Points, in no order, along strands that fork and pass close to each other.
Two points are linked if the straight distance between their rows is under 49.8. Some points are linked to none.
Podim: [ -5  -6  -1  -6  -8 -13  10  -8  -1 -13   3   5 -22 -15  -2 -20 -18 -18
 -13  -3 -33  26 -11  -9   6   9  -5  -1 -13  -1  16  -8  29 -13 -10   1]
ris: [ -5  -2  10 -11  10  -2   1   7   5   9   9   9  15  19  -4  11  -2  -6
  -2 -25  21   3  -9   8   5 -11   3   3 -20  -4   1 -10   0  -1  -7 -22]
rabeg: [  6   3  -3  -5  -2  -1  -1  10  18 -11  -3   4 -24  -3   8  16  -3 -10
  -6  -3  23  -4   4   0 -11  -5 -11   0 -13  -2   0  -3  -8   6   3  21]
Bifen: [ 17  12  -8  14  -5   6 -14  -1 -14  14 -13   4  -1   7  -1  16   7  24
  11  13  24 -20  14  12  -6   4  -7  -7  19   9 -11  17 -15  19   7  -5]
sos: [  8   1   1   8  16  -2  14 -10 -21   0   7   1   6 -12   6  -4  22  25
  -8   7 -13  10   1  27  25  -7  -3   2  -9   3  11  -3  -6  20 -13 -19]
mani: [ -5 -18  -9 -24  -6   3   8   2  26  -8  -4  -8 -16  -4  -2 -22  -3 -14
  -3 -13 -18   3  11   3 -11  -9   1  -2 -24  -6   1 -11   5 -13  -6  11]
tadal: [  1 -17   4   6   7   1  -2   4  -8 -21  10   1   8   4   6  -8  11 -11
  18   6  -9  19  -2 -26  -1  18   4  -4  29 -10   0 -18  18   4  14   9]
likon: [-15  -2   4  -7  -8  -9  12 -12  -5  -8  -1   2  -9  -7  -1 -17 -20 -12
 -15  -5 -28  12   2  -8   0  -5  -4   4 -10   6  12  -7  32 -11 -17  -4]
Leb: [ -8 -17  -3  -3 -14   5  -5   7  11 -11   6  -1  12  27   0 -27   3 -13
  16 -11   8  -4   4 -29 -24  -3  -2  -7  19  -1 -16 -23  14  -1   2   8]
virok: [  2  -2  19   6   2 -17  -1  21  14  -7   2  14   3   2   6  20  -6 -27
  -7 -13  25  13 -29 -21   1   2   3   8   0  -3  10  -5   2  -4   9   2]
tunus: [ -8 -18  13 -16   3  -4   3  13  16 -15   9  -5  16   3  -2 -15   4 -23
   6 -10   5   3  -8 -22 -19   0   3   7   2 -19   4 -14  12 -13   3  19]
furav: [  4   9  -2   6   1  -7  -2  15  17   5 -10  -5  -3  -9  -5  25   0 -12
  -6  -1  21  -7 -14  -3   2   0   9   3  -4  -4  -2  19 -26 -12  16  17]
puvut: [ 11   3 -16  15 -13  -2  -6   0  -6  21   6  -2 -23   7   1   6  -3  12
  -4   1  10  -7   1  19  12   4   6 -14   1   6 -11  14 -15   9   7  -3]
meki: [  5   5   1  -1   5  -7  10 -15 -12  21  17 -12  -2 -16   1   4  -6  19
 -11  21   4 -11  -1  34  12   1  -6   2  -3  -7  -6  16  -5  25 -16  11]
Vika: [ 11 -27 -13  -3  -2  -5   2   0   2 -11   6   0 -35  -3   4 -20   1  -3
   9  -3 -29  27   9  13  15  14  -9 -21  -3   1  -4 -17   7  22   0   9]
Dasib: [  6  -9 -15  -2   2  11   3   0  15 -20  -4  -2 -31 -14   7  -6   4  -2
   2  13 -18  10  17   1  -3   9  -1  -5  -3 -10   3  -9  -4  -2   7  20]
dufeb: [  1 -15  -3  -8   2   1   3  15  22  -9   7  -9  -1   2  -5  -7   3 -21
   7  -6   2   3  -6 -20 -11   9   7   0   3 -20  -1  -7  -6 -16  14  23]
Sifi: [ -4  -4   7 -16  13   3   6   3  10 -12  -7  -2   9 -10  -2  -2  10  -4
  -2   1  -8   0   9   0  -4  -3   1   9 -19 -16  14  -9   6 -14  -5   3]
guted: [  3   8 -14  15 -20  -5  -6  -8 -10  23  14   3 -24  12   2  -3 -12  12
  -6  -1   6 -11   8  17   1   0  -4 -11   1  11 -10   5  -1  11   2  -3]
fuz: [ 16  12  -3  21   5   2  -6   4 -18   3  -9  -2  -3 -10   9  27   1  12
   4  22  14   0  -2  -1  11  13   1  -6  34  13  -9  29 -17   8   8  13]
dal: [  7  13   0  20   1  -6  -4   6  -1 -20 -14  20 -21 -19   9  20   0  -7
 -13  10   3   9  -8 -14   7   8   3   6   5   6  15   5  -2  -7  10   4]
paf: [ -9 -23  -4 -20  -8  -4  11   8  28 -13  -3   3 -13   2   2 -18 -15 -20
  -9 -22  -1   8   5 -11 -12 -10  -6  -2 -25  -4   2 -14  11 -14  -8   8]
nef: [ -6  13  16 -13  16  -2   7 -22 -19  13   1  -5  33 -15 -11  -2   9  18
  -5   3  -6  -8  -1  22   9 -13   4  16 -13  -4  10   7  -8   4 -25 -19]
dil: [  0  -7   1  10   2   4  -3 -20 -25   8  10  -8  10   7   0 -11  10  28
  13  18 -16 -11  22   8   2   3  -6  -6  13   4  -6  -5  18  20  -7 -11]
rer: [-13   4   7 -17  -2   0   7 -19  -6  -4  -1  -4   2  -6   7 -10  -8   4
 -10  10 -11 -12  25   4 -17 -14 -12   5  -7   4   4  -4  23   4 -28  -3]
vaf: [ 18  16  -7  20   8   6   1  13 -17 -12 -24  10   3 -20   7  17  14  18
  -8   6   1  13 -12   2  37   3  10   4  12  20  14  22 -29 -13  12 -11]
Zer: [ 10   3  -3  17  -1 -11  -9  29   3   7   1   0  10  17   0  26  -1 -13
   5 -17  21   8 -28 -13  14   4  16 -10  23   8  -9  17 -28 -12  21  -2]
rosus: [ -1  -7   7  -2  -1   5  -3   6   8 -11   5   0   1   4  10   4  -5 -14
   8  10  18 -12  14 -22 -32   5 -11  -1  20 -11  -7 -11  14  11   5  20]
dolap: [ -6 -17 -16  -3  -1   5  -6  -7  -2  11  13 -21   0   6 -13 -15   7   5
  18   5 -27  -2   2   4   7  11  13  -9  12  -7 -11   0   3   1  10   0]
gulof: [  3  -2   2  -4  -6  -5  -4  16  28 -19 -10  12 -18   5   8   5  -2 -19
 -11 -11  29  -4   8 -15 -22 -14  -7   4 -13   1   1 -17  -4   1  -2  13]
Niv: [-11 -22   1 -16   3  -4   3  -7   7   1  18 -16   2  -2  -9 -12  -4 -11
   7  -9 -18  12 -10   6   5   4  -3  -4 -12  -9  -4  -3  15  -4  -7   3]
zedot: [-15  15   8  -7  -4  -4   1   7   3   6   3  13   6   8  -6   7 -19 -14
 -15 -19  -2   7 -15  -4   3  -9   4  11 -16  -1  10  -1   2 -21  -6 -21]
ret: [  8   9   3  -1   3  -6  -1   6  10   2  -4   5  -9  -4   4  24  -3   1
  -8  -1  32  -3  -2  11  -5  -1 -10  -2 -12   1  -4  12 -11  10  -1  10]
rikig: [-18 -17 -13 -19 -15   8   7   1  18   5  -3 -10  10  23  -7 -31 -12  -5
   6 -16  -7 -15   9  -7 -19 -10   0  -1  -7   4 -16 -10  15 -13 -12 -11]
Funa: [-16   3  -8  -4  -4  -4   5  -5  -3   9  12  -3  -6  -6 -14 -18 -13  -6
 -10  -6 -35  10 -15  -2  14  -3  10   3 -12  -3   6   0   7 -20  -3  -8]
sorug: [ 16  16  14  -1  19  10  -2  -6 -13  -4 -33   0  32 -27   0  21   6  13
   4  17  30  -6  -3   8  -3   4  -8  15   6  -8   5  23 -21   9   0  12]
rel: [ -3   3 -18   3 -15   5  -4   1  16   3  -1   1 -31   1  -6 -12  -6 -10
  -6  -8 -15   4   2   0   2  -2   6  -5 -15   1  -3  -4  -7 -20  11   4]
Zubap: [  9   4  -6   9  -3   0 -16  17   5  18  -3   2   5  24  -3  16   6   1
  12 -14  20  -8  -9  -4   5  -2  13  -9  19   3 -15  11 -25  -6  16  -7]
Kol: [ -4  23  10  -3   0   0  -1   5   3   5  -6  15   4   0  -2  13 -12  -4
 -17 -14   5  -2  -8   5   5 -15   4  15 -24   4  14   7 -12 -16  -8 -21]
vekov: [ 16  -7 -10  14  11   6   0   8  -5 -15  -1   1 -11 -12   8  15  13  -1
   6  15  -5  22   1  -4  19  22   6  -8  17  -2  -2   6  -2   5  17  11]
puv: [ -4  -4  13 -13  11  -2   9 -19 -13 -10   0  -5   7  -5   5 -10  12  16
 -10  11 -15  -5  25  13  -5 -12 -12   3 -12   1  10 -10  16  13 -25  -7]
git: [  1   0   2  15 -10  -6 -14  -4 -18  28  15  -1   2  26  -5   9  -9  11
  11  -7  12  -5  -4   2   6   7   3  -9  19  11 -14   8   4  11  11 -20]
pib: [ -1   2 -26  11 -23   4  -3  -4   9   7   0  -1 -36   4  -6 -19 -20 -14
   2  -6 -22   8  -3  -2  -8   6  -1 -15   1   8  -7   0  -1 -11  11  15]
Boz: [ -1 -10  -2   1 -13  -3  -5  21  32 -10   6   4  -4  12  -2 -12  -3 -29
   2 -16  16   5 -14 -29 -15  -6   7   1  10 -12  -3 -16  -9 -12  12  27]
sof: [ -2 -21   2  -7  -4   4  -5  10  16 -14  10   1   9  19   7 -16   1 -14
  10  -5  16  -4   8 -26 -34   1 -10  -8  19 -11  -9 -19  11  12   1  21]
Kasi: [ 10 -11  -1  13  17   9  -4  -4 -20  -1  13  -9   6  -7   6   6  11  18
  16  23 -11   8   3   5  10  21   0 -12  26  -1  -8   7   4  26  11  11]
mefom: [  3  -4  -7   3  -3  -6   3 -16 -12  30  11 -11  -6  -6  -3  -8   4  25
  -3  17   2 -22  13  36   8  -7   1   1  -6  -1  -8   8  -7  29 -19  -1]
zogu: [ 10  15  14  -4  25   5   8 -17 -15  11 -16  -8  29 -29 -13   4  11  23
  -6  20   8 -12   5  27   4  -4  -4  16  -6  -8   6  18 -20  13 -17   8]
ropa: [  4  -2   5   0  16   2  12 -19 -18 -14   2  -3   5  -7   7 -11  29  28
  -2  13 -27   4  22  18  16  -6  -6   1  -8   3  11 -13   3  14 -15 -18]
fodog: [ 16  10  15  -5  25   7  12 -14 -16  -4 -23  -4  28 -30  -4   5  19  25
  -7  13   5   1   1  25  14  -5  -4  18 -14  -6  17  12 -22   9 -13   3]
tusal: [  0   5   7  12  -2 -11  -6  20  12 -14  -2  27  -6  15   3   9  -5 -22
 -10 -17  10  15 -22 -32   2  -5   4   5  -1   0  14 -16   2 -13  10  -9]
Suz: [-12  -6  -5 -16  -7   0  -3   7  17  16  11   1   5  25  -9   1 -11  -7
   1 -25  15  -7  -4   6  -6 -16   0   2 -25   1 -12  -3  -7  -7 -10 -17]
vabe: [  7  -8  -2  10   8  -6   5  -3 -16  -9   8  -1 -11 -11   6   9   3   3
  -2   9 -10  25  -8  -1  20  18  -2  -7  10   1   4   1   8   6  11   1]
zodoz: [ 13  10  -5  25   2   8 -10   1 -15  -4  -2   1  -6  -4  13  25  -1   9
  10  25   6  -1   9  -7   0  18   2 -13  35   4  -8  13  -3  13  14  11]
dem: [ 15  10  13  -2  17   5   5   1  -5 -13 -25   7  22 -17   1  18  12  11
   1   9  24   0   0   4   2   2  -6  10  -4  -6  12   7  -7   6   0   1]
faru: [  5   3   8   0  11  10  -8  -2  -6   6  -2 -11  23  -1   0  15   9   8
  14  19  15 -16   9   1  -7  11  -4   1  15  -5  -7   5  -1  10   3   6]
dilo: [  9  23  -5  17   4   2   6  -1 -15  -6 -14  10  -8 -22   3  10  10  19
 -11  12  -3   4  -4   9  21  -3   7   7   3  12   9  18 -23 -12   5  -6]
zuf: [  8 -11  -3  15  11   5  -1  -9 -19   3  16  -6   2  -2   7  -2  15  24
  14  20 -17   2  17  11   7   9  -2 -12  18   0  -6  -3  12  24   6  -3]
Puve: [ 11   9   7  -3  11   2   3  -3  -4   5  -7  -1   7 -11   3  21   6  14
  -4  10  24  -2   5  20   2   1  -7   4  -7  -4   0  12  -9  17  -5   6]
zenol: [-12   3  -6  -4 -10 -11   6  -7   0  15  19 -14 -12  -3  -6  -3 -26 -13
 -10  -3 -18  12 -19   2   9  10   7   0  -8  -5  -2   9  11  -8   2  11]
Nin: [  4  25  -2  14  -1   0   3  -3  -2 -12 -11  10 -21 -25   2  12   1   4
 -16  17  -6  -3   2   2   5   0   4   8  -7   5  17  10  -9 -13   1   8]
kam: [ 17   1   3  19   1 -13  -5  25   3  -2 -10   7  10  12   8  32   4 -12
   1  -9  33  11 -28 -17  14   8   7  -5  30  11  -3  16 -22  -1  22   6]
buku: [ 17   7   2   1  25   8  11  -4  -9  -5 -18   0  14 -35   3  12  16  21
  -9  18   3  11  -5  17  24   1  -1  14  -7   0  14  20 -22   5  -1  10]
teb: [  0  10   4  16  -5  -6  -8   5 -16   6  11  14   5  20   1  16  -2   2
   6  -9  13   6 -13  -8   6   0  -1  -7  15  11  -3   1   1   3  12 -24]
dozap: [ -9  -6   1   2 -15 -12  -5  19  30  -2   5   9   1  25   1  -8 -13 -31
  -1 -24  16   3 -23 -30 -21 -12   1  -1   3   4  -7 -19  -3 -11  11  14]
Kodep: [ -5  -9  13 -16  15  -2   8   1   0  -2   2  10  16  12  -1   6  10  -3
  -4 -18   7   5   4   9   3 -10  -1   1 -26  -6   6 -11   8   1 -15 -22]
tiv: [ 11  -6  -2  15   9   4  -2  12   2 -26 -11  13 -15 -10  11  12  12  -7
  -1  14   2  17  -6 -17  10  14   8   1  15  -3  12  -2  -4  -2  17   9]
rop: [ 12  -6   2   4   8   6  -5  19  11 -15  -4   6  12  15   8   5  27   1
  10  -6  31 -10   6 -15 -13  -3   3  -6  17 -14  -3 -11 -15   4  13  11]
keve: [ -3 -21  -8  -7   9   8  -1  -5   5   2  10 -25   5  -9  -7 -13  18   6
  14  13 -27  -2   6  11  10   8  10  -3   4 -12  -7  -1  -4   0  11  14]
feti: [ -4   7  -6   1  -7   7  -7  11  12   1  -6   7   6  18  -3  -3   7  -7
   4 -15   6 -10  -4 -15  -8  -8   8   3  -1  -2  -4  -8 -14 -17  13  -8]
Pedap: [ -4   7  -8   1  -5   9  -5  -5   2   3   2  -2  -9   5  -1  -3   0   7
   1   5  -1 -11  10   1 -11   0  -2  -3   3   3  -7  -3   4  -3   3  -1]
milid: [-15  13   3   4 -12  -1   2 -10  -9  -2   0   6  -2  -6   0  -8 -19 -10
  -9  -1 -15  -2   0 -15  -5  -4  -3   7  -4   9   7  -6  21 -16 -12  -9]
geseg: [ -2 -22 -16  -7  -6   6  -9  -6   8   7  12 -12  -5  13  -6 -20  -3  -2
  21   1 -16  -1   7   0  -6  10   4 -15  11  -2 -14  -8  11   3   8   8]
rutip: [ 11   0 -12  14   5  -4   0  -6 -17  17   9 -19  -5 -16   1  13  -3  16
  -2  23  -6   5  -9  17  21  15   6  -5  18   5 -12  25 -11  11   3  17]
molo: [ -1  -2 -14  -4 -12   1   6  -9   3  -5   3  -4 -38 -12  11 -10 -11   7
 -10   9  -9  -8  22  11 -11  -7 -14  -4 -15  -1  -4   1   3  14 -12  15]
Das: [-15   2   9   1  -4  -7  -1   3   3   1   7   2  13   3  -5  -3 -16 -27
  -2 -11 -12  11 -21 -25  -5   7   8   8   4  -4   5  -4  19 -24   6  -1]
Lelor: [ 18  17   5  13   2   9 -13   3 -18   9 -23   8  15   3   0  15  13  23
  14   4  24 -17   0  12   3  -1   0   0  18  15  -4  14 -27  11   8 -22]
kupo: [ -9   0   2   6 -11  -7  -5  12  15 -10   2  17  -4  23   2  -2 -10 -22
  -2 -23  11   8 -10 -33 -15 -11   0  -1   3   6   0 -23  11  -7   5  -6]
sisat: [  5  -6 -29   6 -22   8  -6  -8   7   5   4  -4 -43  -2  -1 -21 -17   1
   6   6 -17   2  19   6 -11   9  -3 -13  12   5 -11   1  -1   8   8  17]
Befi: [ -1 -11 -21  -7 -19   2   4  -7   7   2   2  -5 -38  -3   6 -26 -22   6
   1   9 -14  -6  26  12 -18   0 -16 -14   0   3 -10  -3   9  17 -12  17]
Sitab: [  4  14  16  -4  15  -1   4 -23 -26  16  -8 -10  34 -16 -14   3  15  27
   2  14   0 -11  -4  24  10  -1   3  13   6  -1   5  12 -13   9 -17 -13]
tiva: [  0 -26   2 -14   6  -9   5  -2   6   0  23 -13 -15  -7  -2  -1  -7  -7
   8  -1  -9  16  -1  16   8  13  -6  -7  -7  -6  -7   2  12  17  -2  15]
lusu: [  3   3 -15   3  -2  -3   6  -8  -8  13  10  -3 -18  -8  -2 -13   5  20
 -10   8 -11  -8  15  29  11  -6   0  -5  -8   3   3   3 -10  13  -5  -1]
nofeb: [  1   3   3   3   5   7  -4 -17 -23  14   6  -8  18   2  -5  -1  11  28
  11  23  -4 -20  11  16  -5   1   0   0  10   3  -6   4   6  14 -10 -13]
Fenib: [ -2  23   8   8  -4   4 -13  20   6  -5 -12  18  18  19  -1   6   6  -8
   3 -15   5 -10 -14 -29  -6 -12  11   8  14   4   7  -3 -21 -23  18 -15]
rado: [  1 -14  -6   5 -13   2 -14  -3  -2  13  13 -11 -10  21  -2 -12 -13  -9
  18  -1  -3   4   0  -9 -13  15   0 -18  21   1 -17  -7  21  11  11   5]
Repiv: [  2  13  12   9   1  -1  -6  15 -12   3  -3  11  10  10  -1  19   2   0
   3  -8   7   3 -15 -11  15   1   6   0  10  11   5   6 -10  -7  11 -20]
Kare: [ -9  11  -5  -9  -9   3   2  -2   8   9   2   5  -1   9  -5  -4  -1  -1
 -10 -15   2 -12   4  12   3 -19   3   4 -29   3   1  -3 -11 -11 -11 -17]
ratef: [ -3 -11  20  -4   3 -14   1  15  18  -2  16   5  10  12   1  15  -4 -26
  -1 -14  30   9 -18 -19  -7  -2   1   3   0 -12   0  -9   7   2   6  13]
vokod: [  2  -2   8 -15   3  -7  11  -2   5  -5   3  -2 -13 -19   6   9 -11   0
 -15   3   3   6   0  12   3  -2  -8   6 -23  -7   8   2   7   4 -13  13]
Luk: [ 12  21  -3  22   3   6  -3   0 -13   0 -11   5  -3 -19   6  20   1  13
  -5  16  14  -4  -6   5  10   6   0   3  15  12   3  22 -18   2   5   6]
sifib: [  0   6   0 -11  -5   2   7  -9   3   0  -4  -5 -15 -14   2   3  -7   4
 -12  15   5 -12  17  19 -14  -8 -15   3 -17  -8   2   2   0  10 -17  13]
Zuno: [ 19   9  14   1  16   6  -6   3 -22   0 -28   3  39 -12   4  18  11  13
  13   9  31  -2 -12   6   5   7  -5   8  25   5  -1  22 -19  11   4  -3]
pazaf: [  2  -1   8   8   9 -10   7  -6 -17  -5  11   5   4  -7   3   8   4   5
  -6   2 -13  18 -14   1  21   5  -2  -2   0   1   9   2  14  11   2 -14]
bipe: [-12  -4   6 -20  -7   0   7  -8   9  -8  -1  -2  -3   4   7 -11 -16  -9
  -6  -4   0  -8  18  -6 -25 -11 -16   2 -14   3  -3  -7  27   2 -19   7]
tiru: [-15 -23 -12  -6 -18   7  -1   5  20   4   3  -7   9  26 -10 -28  -7 -12
  13 -21  -7  -1  -3 -17 -18  -1   4  -5   4   0 -16 -15   8 -12   3  -4]
Vupud: [ -7   2   7  -4   2 -10  10  -5   0   5  12  -9 -11 -19  -2   4 -16  -9
 -11   6 -12  12 -12   8   9   8  -1   4 -12  -6   7   6   9  -1  -8  13]
lodu: [ -1 -10   6   3  12  -7  12  -7 -20  -7  14   8   4  -4   3  -3  14  13
  -7  -1 -14  18  -6  16  30  -2  -6  -1 -12  -1   6  -7  12  14  -9 -23]
mok: [ -5   2  23 -10  16   2   3  -5 -16  -7   1   7  36   4  -2   5  14   1
   3  -9   2   1  -1   1   4  -3  -1   9  -6  -3  10  -7  12  -1  -9 -28]
zepal: [  0 -16  -2 -15  10   6   0   0  12  -5   7 -19   4  -9  -5  -4  14  -5
  10   6 -11   0   0  -5  -1  11   9  -1   4 -20  -3  -2  -4  -6  11  22]
Rin: [ -5   7   3  -6  -8  -2   0  14  25 -16 -16  15  -4  10   3  -4   3 -14
  -9 -17  21 -14  10 -19 -28 -21  -9   5 -16   3   6 -16   2  -8  -5   2]
Dufi: [ -6  -7  15 -10   8   3   5   8   6 -20  -4   6  17  -3   5  -9  12 -11
  -2  -4   1   2   8 -25 -12  -4   2  10  -4 -14  12 -17  16 -14  -3   6]
vufu: [ 18   8   3   9  12   5   4  15 -11 -11 -26  16  12 -10   8  20  21  13
  -2  -4  13  17 -16   2  30   2   9   5   1   9  15  11 -21  -8  12 -20]
pami: [ -7  -2   2 -15  13  -3  16  -9   8  -5  -3  -6  -4 -22  -1 -11  10   4
 -12   2 -27   4  11   8   5 -11   1   8 -30 -12  16  -3   4  -9 -16   3]
bogi: [ -9  16  -9   6 -16  -2  -7 -14 -10  23   7  -5  -7   6  -6  -6 -13  10
  -5   6   0 -20   1   9  -8   1   3   1   4  11 -10   9   4   3  -5  -5]
mor: [ 16   2  11   7  21   6   4  10  -7 -19 -22  15  17 -17   9  18  21  15
  -3   0  21  14  -5   5  19   4  -4  10  -4   1  18   2  -9   3   4 -14]
rurem: [  9   8  -9  27  -8   2 -12  -1 -15   1   7   2 -19   2   6   9 -12   4
  13  18  -3   1  11  -7  -4  20   1 -12  30  10 -11   8   7  15  18  12]
lipad: [  2  25  14  13   0   0 -16  12  -8  -5 -12  13  16   5  -3  16   2  -8
   6  -5   7 -15 -13 -23  -5  -6   7   6  18  10   8   9 -15 -19  15 -10]
geti: [ 10   3  -4  11  -7   6 -18   9   1  13  -3   6   0  20   1  13   9  11
  11   0  27 -17   6  -2  -8  -2   3 -13  18   7 -16   0 -11   9  14  -6]
Basuz: [ -1  11  21 -12  15   5  -3 -16 -17   3 -10   0  36  -2  -7   3  14  10
   4   0   4 -12  10  10  -2  -9  -2  12 -10  -6   7  -3   2   3 -18 -23]
bot: [ -1  -2 -14   4  -2  -4   9 -16 -17   4  15  -5 -19 -11   3 -21   0  10
  -9   9 -34  10   3  16  15  -3  -1  -5  -4   3   2  -4   4   8  -9  -1]
bag: [-15   7  11  -5   1 -13  -2   1  -5  12  14   5  11   9  -8   7 -16 -19
  -5 -12  -9  12 -25 -13   5   3   7   8  -2  -1   3   0  10 -18   1 -16]
Bup: [ -5 -27  13 -22  15  -4  11   5  10  -4  14 -13   0  -7   4   8  -2  -8
   5   1   7  10   2  13   1   5 -13  -4 -16 -10  -6  -5  10  21  -7  10]
Zana: [  7  -2 -11   5   4  -9  11  -8 -12  18  17 -15 -12 -20   7   2   0  16
  -7  19  -6   7  -6  26  23   7   1  -2   3   0  -4  19  -7  21  -4  17]
legi: [ -9 -14  -1  -9 -14 -11   7   5  25  -3   1   4 -16   0  -4 -13 -22 -31
  -2 -23 -11  20 -14 -13  -2   5   1  -2 -16  -6   8 -14  14 -18   0  12]
tekuv: [  5  -6  -7  -2   6   5  -5  -2  -9  16   4  -9  10   4  -8   4  16  16
   8   4   6 -13  -2  24  13   3   8  -3  -2  -1 -11  10 -15   8   0  -9]
Bamud: [-17  -3  -3 -12 -20   2   8  -8   9  -2  -2  -3  -4  14  -4 -20 -18  -8
  -4 -12  -2 -10  13  -7 -24 -12 -15  -1 -14  15  -9  -6  21  -5 -19  -7]
zan: [ -8   7 -20  -3 -12  11  -6  -8   7  10 -11 -10  -3  12  -9 -14   7  16
   3   7 -15 -23  14   6  -7  -3  11   3  -6   5  -4  -2  -9 -13   0 -10]
megim: [ -6  24  10   4   3   8  -3  -6  -2 -21 -24  13   6  -8   6   0   6   5
  -6   9  -7 -13  18 -21 -12 -10  -4   9  -5   5  19  -7   5 -17  -2  -5]
muzub: [-17  20  -2  -4 -15  12   3  -3   5  -4 -24   5   7   7  -2 -18  -3   1
 -10  -6  -8 -22  19 -11 -22 -18   0  10 -12  13   5  -7   3 -21  -9 -20]
pid: [ -3 -17  21 -14  10  -9   9   8   8  -3  14  -3   8  -1   1  14  -5 -14
   5  -7  20  10 -10   0  -3   2  -7   3 -11 -14   0  -7  16  12  -5   9]
pabuf: [-12 -11   6  -2 -10  -9   3   0   9  -9   4   2  -8   0  -1 -14 -19 -35
   1 -13 -15  21 -15 -26 -11  10  -5  -2   2  -1   3 -14  28 -12   1   7]
bafi: [-14  15   7  -5 -12   4  -1   5  20 -12 -23   7  12   6   0 -10  -3 -13
 -10 -15   3 -19  16 -18 -24 -21  -2  13 -15   6   8 -12   5 -24  -7  -8]
Zev: [  4  -6  -9  14 -16  -5 -11  -5  -2  14  14  -1 -20  17   2  -3 -21  -5
  10   5   2  -1   4  -6 -15  18  -4 -15  25   9 -16   4  15  11  14  13]
mudar: [-16 -25   3 -26   5 -10   8 -14   0   8  20 -17   9   0  -6 -18  -3  -7
   2  -8 -23   7  -2  16   7  -6  -3  -2 -15  -5  -2  -5  20   7 -18  -7]
vuzol: [ -2   6 -15   5  -9  -1  -7   1  -1  18   7  -9   1   6 -10   4  -2  -2
   1  -3 -12  -2 -14   5  15   7  16  -3   3   0 -10  12 -15 -15  11  -6]
fabik: [  3  -3 -19  -3  -6   6   6   5  21 -17  -6   3 -36 -17   2  -8  -5 -10
 -10   0 -14  11   5  -1   1   6   4  -4 -13  -6   7  -3  -8 -16   9  19]
degek: [ -3  -8  -3   8 -12   0 -14   0  -9  17  12   2   4  31   1  -6  -5   5
  16  -6   9  -9   1  -4  -6   2  -4 -13  11   6 -16  -8  14  11   5 -16]
Loru: [ -5 -14  -8 -22   1   0  11  -6  21 -14  -1  -7 -23 -13  -1 -16  -1   0
  -9  -4 -22   2  15  15   2  -9  -2  -1 -31  -7   5  -9   5  -1 -11   8]
Topu: [-13  17   9   0  -8  -1  -8  -6  -3  -6  -2   7   0   4   2   4 -17 -13
  -9   1   3  -9   1 -18 -20  -8  -9   7   4  11   5   0  20  -7  -4  -3]
fono: [ -2   3 -17   4 -11   6  -8  12  24   0  -5   5 -15  13  -5 -10  -4 -11
  -1 -18  -3  -3  -2  -9  -5  -8   5  -4  -7   2  -5  -6 -11 -20  13   2]
Zatak: [  1  12  -7  -4  -8   3 -11  14   6  26  -3   0   4  23 -11  14  -7   1
   3 -14  14 -13 -20  12  15  -6  16   2  -4   7 -10  19 -39 -14  -2 -24]
Rege: [-12  -2 -13  -6  -7  -4  14 -17 -10   5  12  -9 -11  -4  -5 -34  -7   0
  -9  -3 -45  10   2   9  10  -7   2  -1  -9  -2   2  -9  13  -4 -15  -8]
gutoz: [-14  -9   2 -12   3   6   2  -8   2   3  -2 -13  18  14  -4 -15  13   9
   5  -8 -12 -15  13   9  -3  -9   4   2 -15  -1   1 -10   3  -3 -13 -21]
Kege: [ 14 -17  -3  14  10  -4  -2  -2 -17  16  16 -18   5  -6   2  12   2  12
  11  17  -4  12  -6  13  21  20   3 -13  23  -1 -14  19  -3  19   7  13]
bimu: [ -9  10  12   3   0  -2  -5   2   6 -14  -3   6   0   0  10   5  -5 -15
  -2   7  12  -6   6 -26 -25   0  -8   7  12  -3   3  -8  17  -3   6  15]
Lopir: [-15  17  -7  -5 -14  14  -7  -7   3   8 -12  -5  16  15 -11 -16   4   9
   6  -4 -15 -25   9  -3 -15  -7  12  10  -1   1   3   0  -4 -21  -2 -16]
ruka: [ 14  12  19  -1  10   9  -6   0 -24   4 -22  11  37   5  -4  15  15  21
  17  -4  31  -4  -8  11   2  -4  -6   2  12   4  -4  12 -18  16   4 -23]

A fork is a point with three links. Follow the links from the first point to the second and name the forks in between, in order.
Luk; dufeb -> rado
Zuno; lipad -> dem > dilo > rado
Loru; tusal -> dufeb
geseg; vokod -> rado > rel
Dasib; rurem -> rel > rado
guted; Bifen -> dem
meki; Fenib -> rel
zodoz; Bup -> rado > dufeb

A fork is a point with three links, a tip a point with one. Leave the first point through the second and follow the links. Name the first fork or tip that comes.
kam; Zer -> dem
sos; ropa -> Podim
Rege; bot -> nofeb
zedot; bag -> dufeb
vabe; vekov -> dilo
bag; zedot -> buku
lusu; bot -> rel

Follow the links from the first point to the second, and from the first to the third. Name the last point that the two ways share.
virok; vaf; feti -> rado
Repiv; pid; pazaf -> rado
Lopir; tiv; Zev -> dilo
Dasib; lusu; Zev -> rel
paf; keve; pid -> dufeb
bafi; dal; Bifen -> dem
zan; dal; Bifen -> dem
lodu; dem; rado -> dilo
pid; git; pabuf -> dufeb

Name the points in between on the shortest way along the links from the first point to the second, in order.
zedot; dufeb -> bag > Das > pabuf > legi > paf > mani > Loru > pami > Sifi > Dufi > tunus
guted; dem -> bogi > Pedap > zan > Lopir > muzub > bafi > Rin > gulof > rabeg > ret > Puve
kupo; dilo -> dozap > Boz > dufeb > zepal > keve > dolap > geseg > rado > Zev > rurem > zodoz > fuz > Luk
vabe; teb -> vekov > tiv > dal > Nin > dilo > Luk > fuz > zodoz > rurem > Zev > rado > degek > git
